Each row is a point on a landscape with many peaks, with its height.
From any point a climber steps to the highest of the 5 points nearest to it. It stops when none of these is higher. Distance is the straight distance between rows; heights are no part of it.
Z_244: [163 181 151 116 134 135 108  69]  (h 79.3)
Z_822: [ 90 142  89 180 121 104 164  92]  (h 58.4)
Z_167: [143 139 118  82 181  96 156 147]  (h 6.0)
Z_403: [ 82 120  89 174 115 135 183 103]  (h 76.8)
Z_113: [162 127 131  68 138 134  71 108]  (h 66.1)
Z_345: [130  93 145 121 117 153 106 164]  (h 80.2)
Z_153: [116 170 115 178  95  84 137  78]  (h 68.9)
Z_163: [129 108 113  87 172 120 129 172]  (h 19.4)
Z_906: [144 126 160  93 157 144 105 167]  (h 48.7)
Z_999: [107 140 141 139 110 161 191 114]  (h 49.8)
Z_4: [113 136 164 157  90 156 161 121]  (h 81.5)
Z_792: [106 139 148 199  90 110 133 119]  (h 60.5)
Z_381: [100 124 145 169  70 155 161 107]  (h 53.3)
Z_880: [153 151 117  94 177 103 183 134]  (h 2.5)
Z_232: [164 162 150 113 128 138  98  83]  (h 71.8)
Z_895: [140 182 161 116 139 155 146  93]  (h 66.2)
Z_750: [134 108 112  74 162 129 130 162]  (h 23.7)
Z_12: [ 81 125  61 170 145 114 153 124]  (h 80.1)
Z_901: [ 90 132 109 181 110 122 167  93]  (h 56.8)
Z_386: [121 142 122 161  80  89  90  93]  (h 63.9)
Z_961: [118 112 128 172  81  88  84 137]  (h 62.6)
Z_840: [ 94 147 113 163 128 138 182 117]  (h 72.2)
Z_117: [150 132 106  73 178 100 164 139]  (h 10.6)
Z_887: [117 152 115 168  68  91 120  74]  (h 55.7)
Z_836: [162 149 142  90 131 142  87  94]  (h 68.7)
Z_103: [112 151 138 191  86  86 115  91]  (h 65.9)
Z_168: [111 174 108 180 108  84 138  82]  (h 66.5)
Z_708: [157 119 107  69 178 118 113 150]  (h 33.2)
Z_170: [136 105 111  87 167 129 132 168]  (h 21.1)
Z_499: [121  72 108 128 136 117 133 169]  (h 56.6)
Z_106: [132 117 169 124 109 161 121 146]  (h 54.4)
Z_159: [167 146 149  90 142 138  75 112]  (h 62.7)
Z_258: [121 105 136 120 161 126 120 191]  (h 29.5)
Z_412: [115  80 122 136 127 130 111 179]  (h 61.8)
Z_730: [131 109 161 118  97 167 119 140]  (h 49.0)
Z_35: [158 125 133  77 148 130  92 148]  (h 50.5)
Z_923: [137 148 165 112 116 166 142 114]  (h 78.6)
Z_707: [100 139 144 192  97 133 170 110]  (h 55.0)
Z_520: [109 127 146 150  88 166 171 107]  (h 48.1)
Z_166: [ 97 121 138 182  82 124 123 106]  (h 55.6)
Z_741: [ 95 144 118 186  88  87 135  73]  (h 65.8)
Z_675: [ 83 125  76 170 114 110 173 100]  (h 40.0)
Z_278: [179 137 122  99 144 119  62 103]  (h 61.9)
Z_126: [117 103 140 164  69 111  94 129]  (h 59.6)
Z_108: [125 105 149 172 107 126 104 162]  (h 52.0)
Z_959: [162 140  98  72 195 104 129 131]  (h 24.8)
Z_625: [127 147 172 144 114 153 158 126]  (h 71.0)
Z_152: [163 122  99  72 174 119 110 128]  (h 39.6)
Z_515: [175 117  97  96 157 104  67 105]  (h 57.5)
Z_362: [110 126 169 177  99 158 133 137]  (h 79.8)
Z_369: [149 137 155 102 141 148  92 151]  (h 50.2)
Z_423: [121  88 121 170  89 111  96 136]  (h 61.5)
Z_861: [122  95 157 142  93 152 108 147]  (h 48.8)
Z_393: [176 142 123 119 149 115  50 106]  (h 51.0)
Z_580: [151 110 142  78 138 151  92 144]  (h 56.7)
Z_218: [150 134 111  86 197  94 126 139]  (h 18.7)
Z_688: [139 135 176 114 121 161 113 141]  (h 60.1)
Z_498: [163 132  90  86 172  99  82 116]  (h 49.6)
Z_48: [156 131 106  73 183 118 106 154]  (h 30.1)
Z_641: [116  83  87 122 135 104 174 173]  (h 50.1)
Z_862: [126  90 108 129 139 117 121 188]  (h 56.5)
Z_23: [ 77 114  76 145 136 139 176 129]  (h 47.3)
Z_809: [140 138 166 100 104 164 117 124]  (h 67.0)
Z_77: [127 102 154 122 130 150 108 175]  (h 67.5)
Z_124: [136 120 103  83 161 119 192 152]  (h 4.4)
Z_692: [117 145 166 138  95 164 162 118]  (h 67.9)
Z_128: [ 79 120  85 144 161 140 174 145]  (h 49.1)
Z_536: [149 127 169  91 127 165 102 156]  (h 54.7)
Z_474: [ 93 143 119 142 143 154 196 123]  (h 62.0)

For each start below, name the point where the climber stops.
Z_750 => Z_244
Z_641 => Z_345
Z_126 => Z_153
Z_117 => Z_244
Z_708 => Z_244
Z_166 => Z_153
Z_423 => Z_153
Z_792 => Z_4
Z_35 => Z_244

Call two points neighbours if one is among the 5 nearest of the other. Go from one point of each pair to the other, from neighbour to neighbour, staying as high as possible. Name the lowest point that can't be avoided.
Z_153 / Z_923 => Z_792
Z_403 / Z_244 => Z_822
Z_244 / Z_4 => Z_625
Z_403 / Z_345 => Z_106
